Each row is a point on a landscape with many valleys, with its height.
A ball rolls from a point to the lowest of its 2 nearest points, and stops where none of them is lower. Distance is the straight distance between rows; heights are no part of it.
(856) (h 1.63): [164 140 162 169 154 151 104 123 135 133  63 105  75 139 112 182  94 128
 122 156 129 143 118 103 105 193 146]
(370) (h 1.46): [168 114 141 138 150 128 144 145 108 142  48 183 103 134 103 110  69 120
  77 149 153 149  75 118 133 118 121]
(353) (h 5.38): [119 122 168 156 206 110  92 171 176 128 208 165 175  84 146 154 149 155
 120 173 137  89 124 148 150 107 103]
(428) (h 1.65): [132 113  96  82 134 124 181 189  81 149 100 132 151 116 111  92 134 165
 159  90 118 157 132  87 114 121 186]
(769) (h 5.55): [131 120 133 124 138 140  97 131 175  86 208  98 207 125 119 150 115 104
 123 168 166  72 151 142 137  93 118]
(969) (h 3.28): [138  68 132 161  78 109 117 145  42 136 140  96 162 146 147 111 138 139
 101 138  96 106 125 135 156 199 148]
(165) (h 4.45): [151 166 136 108 160 151 133 124 146 149 126 176 140 100 115 169  87 174
 124 200 125 129  79 142 113  82  91]
(973) (h 6.42): [133 139 127 155 206 128 111 110 165 100 142 106 166 151 141 147 156 109
 159 106 138 111 174 146 119 104 147]
(86) (h 5.04): [ 79 171 143 126 157 102 101 129 175 167 159 187 122 122 173 169 146 145
 151 152 142 108  98 158 136 159 115]
(693) (h 3.54): [ 98 172 106 117 106 107 139  98 147 144 145  81  98 131 130 116 181 149
 202  96  84 129 128 146 130 159 152]
(94) (h 7.28): [ 61 110 159 133 119 103 108 103 194 112 163 134  76 109 116 135 152  69
 131 116 168 123 124 117 142 187 133]
(1095) (h 5.81): [ 85 123 165 142 124 130  92 107 188 109 210 158 126  95 144 136 132 115
 108 137 135 127 161 170 158 134  77]
(845) (h 5.56): [ 87 113 179 128 109 146  89 128 204 107 194 157 134  93 118 139 118  78
  76 163 172 116 129 124 120 125  88]
(424) (h 4.30): [ 72 160 128  80  98 105 113 108 177 132 186 158  64  85 104 108 140  82
 106 116 176 114  83 143 144 122  81]
(638) (h 1.80): [148 117 124 161 108 138 127 136 100 115 102  78 116 129 127 129 130 117
 148 112  88 129 163 132 140 190 154]
(349) (h 1.86): [134 129 139 142 105 119 105  93  59 165  78 102 146 169 158 157 153 177
 136 174 114 138 108 168 132 141 111]
(378) (h 1.38): [107 129  99 140  95 102 143 103 100 131 186  89 188 145 152 151 149 146
 166 126 110  93 158 124 121 162 152]
(699) (h 5.37): [115 142 141 161 177  84 109 100 132 169  92 152 137 130 155 173 151 167
 155 159 149 139  86 152 132 128 120]
(103) (h 4.72): [115 158 128  92 132 160 125 107 187  97 123 125  88 112 124 150 101  92
 123 141 128 134 116  99  81 123 131]
(464) (h 3.61): [111 111 112 149 113 113 123 101 113 124  60 104 133 188 165 129 168 115
 147 101 125 139 130  98 114 101 140]
(425) (h 1.16): [145 110 172 197 147 130  85 115 122 121  78  97 121 137 126 181 108 107
 117 145 122 120 128 123 138 222 143]
(947) (h 6.93): [ 78 117 145 128 130 124 122  81 219  95 165 116  95 128 125 122 143  55
 136 104 133 134 158 123 127  99 142]
(759) (h 5.88): [105 113 124 172 127  91  98  73 152 102 150  94 186 185 148 188 131 101
 132 171 150  87 137 137 125 116 110]
(938) (h 2.53): [121  83 129 130 153  82 157 186 139 168 138 213 173 107 137  79 127 141
 148 119 154 132 154 137 154 100 111]
(1017) (h 5.84): [ 90  82  85 131  83  97 146  84 145  92 136  88 125 158 139 154 135  80
 140  97 128 123 140  57 118 115 162]
(844) (h 5.29): [ 84 118 154 149 195  72 109 112 168 164 146 174 162 126 162 172 138 136
 140 155 169 120  93 140 123 124  98]
(420) (h 2.74): [118 119 121  93  90 117 156 183  46 187 111 131 143 108 127  76 139 190
 140 117 114 148  97 136 141 159 152]
(175) (h 5.36): [138 106 160 128 152 163  90 146 198  78 211 132 154 100  96 138 112  94
  82 148 159  91 167 126 132 105 108]
(436) (h 3.30): [133  70  98 166 125  98 123 130  79 129  60  72 154 192 143 107 157 138
 131  84  95 137 141 114 147 112 156]
(788) (h 2.93): [138 112 111  95 103 102 170 178 115 164 154 199 167 109 124  54 128 164
 143 108 165 145 143 146 159  76 110]
(1005) (h 3.31): [151 165 115  77  86 123 143 132 125 120 127 143  67 121 115  86  91  97
  88 105 178 136  66 133 122 100  97]
(281) (h 4.31): [140 183 112  69  54 188 145 124 132 112 190 142  91  87 103 114 102 123
 114 145 121 132 113 133 119  90  87]
(361) (h 4.58): [184 152 127 124 106 184 132 123 108  92 183  98 131 111 108 120  99 135
 122 135  89 116 176 138 120 136 122]
(964) (h 2.14): [130  87 139 138 160  95 138 144 112 158 122 171 175 138 137 112 119 142
 124 142 161 134 135 135 139 111 120]
(774) (h 4.25): [ 78 143 111 128 193 105 145 128 162 148 143 147 141 126 157 116 187 158
 174  91 130 130 156 119 137 131 165]
(22) (h 1.20): [158  93 102 167 100 120 130 126  82 102 132  48 166 165 142 135 137 108
 161  89  66  92 166 125 144 158 166]
(547) (h 3.45): [143  93 138 156  44 137 120 135  64 140 143 130 133 127 120 106 108 146
  94 135 111 123 135 152 162 193 113]
(57) (h 5.44): [115 178 104  74 180 158 150 129 173  96 145 130 137 128 132 117 136 141
 154 100 113 135 160 110  76  50 151]
(1060) (h 2.94): [155 107 120 149 160 129 138 142  70 144  36 105 122 167 144  96 155 157
 124  78 112 153 153 146 140 132 140]
(494) (h 5.99): [ 87  92 111 140 106  86 129  75 157 102 114 115 127 182 156 145 154  64
 123 144 170 133 124  74 109 107 138]
(651) (h 3.49): [130 115 141 159 202 148 121 146 166 110 100 189 100 116 139  97 149  96
 103 102 134 157 125 120 143 141 133]
(31) (h 0.54): [115  99 100 141 100  96 140 134  77 139 142  70 176 131 142 112 145 141
 159  95  89 101 152 103 140 175 177]
(637) (h 5.64): [ 90  85 100 108  81 111 136 106 120 110 107  94  93 109  99 125 132  84
 154  99 119 131 125  66 115 159 182]
(525) (h 4.26): [121 160 114  91  27 164 146 122 100 116 203 120 120  76  87 112 130 114
 155 159 118 123 140 122 125 108 115]
(286) (h 4.14): [174 183 113 105 151 155 152 150 113 162 116 171 117 104 129 140  96 201
 106 167 118 119  57 145 123 116 124]
(712) (h 5.14): [111 126 148 145 208 126 121 169 167 119 159 183 155  90 133 124 138 133
 120 130 135 118 136 127 124 116 115]
(744) (h 4.15): [110 164  96  47 107 150 159 130 144 121 186 158 129  77 110  91 145 140
 144 101 142 135 138 134 114  45 109]
(739) (h 1.00): [185  88 158 149 149 108 141 107  91 144  27 139 115 164 111 121  95 128
 101 157 142 163  96 130 148  87 107]
(799) (h 0.85): [178 101 130 183  85 149  96  91  66 129  65  65 126 200 134 153 136 152
 119 141  74 141 115 144 131  99 112]
(662) (h 1.71): [117 100 130 124 123  99 150 143  72 169  93 133 161 144 124 128 129 144
 127 142 134 136 122 128 125 144 135]
(189) (h 4.81): [155 150 142 140 200 151 119 118 141 124 121 137 158 109 145 167  99 171
 136 165 124 128 122 141 108  86 114]
(285) (h 3.85): [114 126 132 116  64 142 120 153 123 110 192 124 151  67  94 106 122 133
 133 171 148 118 139 114 140 144 131]
(684) (h 0.82): [182  86 157 197 147 128 100 126  87 106  85  68 150 149 126 159 121 110
 109 140 125 103 142 131 161 185 128]
(692) (h 6.05): [118 170 118 123 215 151 128 119 166 113 156 122 170 137 151 148 132 141
 165 135  99 129 165 130  76  87 154]
(556) (h 3.53): [119 128 111 115  99 143 151 150 110 117 159 108 156 107 120 120 106 137
 138 128 135 125 137  92 119 134 146]
(1038) (h 4.78): [101 131 132 154 234 109 133 169 149 156 139 163 149  90 157 121 176 161
 154 104 106 123 136 122 126 143 159]
(549) (h 2.37): [ 90 145  82 129  95 110 152 100 130 136 145  86 145 157 156 143 167 159
 171 104  98 128 156 120 113 119 158]
(474) (h 3.89): [105 153 145 146 210 136 101 142 176 134  88 168  81 129 150 137 160 114
 148 121 134 142  85 120 125 158 148]
(11) (h 5.73): [117 129 133 139 119 126 116 103 132 118 200 103 196 139 135 184 118 133
 135 178 150  90 139 159 121 134 108]
(658) (h 2.34): [152 132 144 137 191 165 103 131 162  93  79 115  88 127 106 162 103 102
 138 129 116 140 135 103  85 167 161]
(742) (h 5.90): [104 150  94  75 161 158 157 127 161 104 128 111  93  98 115 108 152 100
 171  69  96 148 151  93 100  86 172]
(383) (h 5.15): [136 131 149 161 179 117 114 112 102 150 115 140 181 129 148 162 137 189
 156 158 131 127 127 178 128 116 102]
(688) (h 3.05): [ 96 111 111 104 103 121 180 132 123 116 172 116 142  97 122  89 150 122
 142 106 149 134 168  97 146 107 150]
(564) (h 3.06): [125 108 114 120  71 138 134 175  16 163 122 104 133 138 144  94 147 174
 126 124  71 121 119 146 151 180 146]
(381) (h 3.02): [151 136 161 131 166 182 126 168 171  95 106 135  73  92  89 123  79 101
 100 123 116 143 145  94 101 154 161]
(471) (h 3.87): [147 142 148 123  62 185 123 118 132 126 140 131  94 128 106 142  59 122
  67 176 124 123 122 126 122 151  87]
(479) (h 5.98): [133 102 115 201  81  96  98  77 105 118 132  71 171 203 154 175 142 121
 142 150 103  90 139 148 123 130 130]
(573) (h 6.09): [ 85  97 126 165 144  72 112  64 137 134  83 148 140 208 152 151 156  85
 138 159 181 142  89 109 117 118 132]
(605) (h 2.18): [131 133 123 111  98 133 123 127  95 138  82 117 114 147 136 143 117 134
 119 129 117 142 104 108 119 147 137]
(279) (h 5.58): [123 118 172 147 168 123  93 132 186 118 207 172 174 107 143 149 125 123
  91 158 149 103 154 175 147 101  68]
(241) (h 2.09): [163 147 127  99 106  66 141 157  79 198  98 173 100 138 115 106  87 161
 100 144 167 134  56 159 148 128  95]
(1031) (h 0.35): [174 109 131 148  98 142 119 109  95 125  32 119  94 195 121 112 135 122
  94 118 114 169 106 135 149  81 102]
(562) (h 2.46): [150 120 137 146 152 141 114 135 124 113  82  96  87 122 122  87 147 109
 150  64  96 145 170 132 153 178 163]
(256) (h 4.29): [120 170 138 116 173 139 107 140 181 131 114 147  79 111 132 176 117 129
 124 155 137 132  82 115  98 154 133]
(302) (h 5.27): [ 76 102 116 121 123 136 165 128 139 128 134  93 101  73  83 101 158  79
 189  82 118 137 152  85 136 174 186]
(672) (h 5.16): [174 122 148 138 160 168 114 163 156  65 190 121 162 104 112 107 100 111
  90 119 140  96 184 140 148  89 110]
(790) (h 3.64): [150 122 138 136  41 138 121 114 106 115 131 138  86 128 121 126  94 115
  62 142 121 134 126 151 154 182  89]
(968) (h 4.56): [ 96 142 107 108 143 127 164 126 147 141 138  83 104 101 106 122 170 122
 214  83  77 133 158 124 139 171 182]
(572) (h 2.42): [148 121 107 124 166 132 158 168  66 153  81 103 154 130 134  89 147 172
 136  92 101 152 168 128 139 142 176]
(219) (h 4.20): [151 164 143 113  92 181 129 138 144 115 191 127 123 102 112 159  78 142
 105 172 110 108 151 130 104 156  98]
(1033) (h 5.24): [105 137 111  88 151 161 134 127 179  79 122 101  71 106  97 135 125  67
 158 113 106 136 147  88  74 108 156]
(307) (h 3.47): [175 141 125 119 154 178 149 158 130 109 101 154 108 108  95 118  72 139
  78 144 124 131 137  91 106 126 149]
(849) (h 3.33): [100 150  82  97 144 103 160 124 113 145 119 115 160 152 149 111 167 173
 187  82 123 141 149 126 116 108 170]
(996) (h 1.34): [157 105 136 173 105 119  90  67  80 170  55  91 121 206 151 163 162 164
 136 149 117 151  99 146 158 103  86]
(1037) (h 3.77): [128 178 132  70  62 132 124 112 163 102 164 151  58  86 116 117 115  88
 101 102 149 131  97 131 132 106  81]
(597) (h 1.81): [166 139 134  98 135  84 132 159 118 163  90 191 110 138 115 122  80 126
  92 159 181 133  44 123 123  98 109]
(1056) (h 2.39): [139 158 130 136  81 130 119  93 101 139 127 120 145 161 164 150 147 153
 132 145 111 126 123 163 132 121  87]
(839) (h 4.73): [ 81 171 132  98 114  94  94 114 184 137 176 166 100 121 146 150 143 115
 125 122 157 119  88 151 118 142  95]
(537) (h 3.44): [130 140 110  94  87 137 162 146 109 133 166 161 120  80 106  72 130 154
 128 101 146 143 122 154 142  92 117]
(236) (h 6.67): [ 92 125 150 163 179 123 107 118 200 101 151 117 117 134 145 145 155  87
 163 117 127 121 170 134 121 145 134]
(10) (h 0.88): [181 137 112 121  66 121 123 137  74 165  43 107  90 196 124 113 112 146
  81 124 114 161  76 152 129  82 101]
(520) (h 3.08): [157 131 140 145 179 151 130 158 125 131  69 153  73 107 117  71 128 118
  97  67 118 147 140 138 159 155 150]
(991) (h 0.41): [186  98 119 179 122 138 111 129  59 114  79  51 158 176 133 153 106 133
 101 133  79 114 127 136 121 134 128]
(128) (h 2.38): [166 144 124  92  82 106 155 176  43 196  94 137 127 135 121  94  97 193
 107 145 128 134  63 163 140 152 127]
(476) (h 2.92): [159 161 164 170 117 149  88  83 121 156 105 150 109 155 167 148 148 159
 122 148 116 127 121 192 144 166  87]
(568) (h 2.63): [165 150  97  83  86 129 140 119 101 119  85 134 109 157 123 148 105 122
 109 125 138 139  88 120  95  89 103]
(717) (h 4.79): [119 141  98  73 155 137 174 153 149 121 149 167 176 114 122  89 118 147
 146 113 144 138 155 110 103  47 118]
(455) (h 2.43): [110  85 100 110 145 121 179 163 115 119 133 123 173 101  97  72 135 132
 148  95 143 133 171  78 129 104 184]
(609) (h 2.96): [144 147 104  80  63  94 140 138  73 136  84 114  80 164 116 104  87  97
  93 110 156 137  60 114 107 108 111]
(671) (h 3.83): [169 163 127 131 165 166 143 147 103 147  97 142 120  99 106 146  98 179
 109 150 121 128 122 123 123 147 128]
(895) (h 4.93): [172 127 123 103 114 164 141 140 143  86 161 135 141 115 108 126  95 108
  88 120 121 113 174 123 119  78 108]
(73) (h 7.14): [ 84  97 141 127  95 139 119  85 176  91 161 133  89 104 122 131 134  49
 101 111 140 126 143 119 134 148  91]
(970) (h 7.42): [ 43 101 160 123 125  93 112 119 196 141 190 176 112  87 127 106 159  81
 131 129 171 124 130 127 170 146 122]

Where does a ball stop that starts at each point below?
(424) => (662)
(717) => (662)
(189) => (991)
(1095) => (1031)
(281) => (662)
(11) => (1031)
(1017) => (31)
(742) => (31)
(279) => (31)
(790) => (1031)
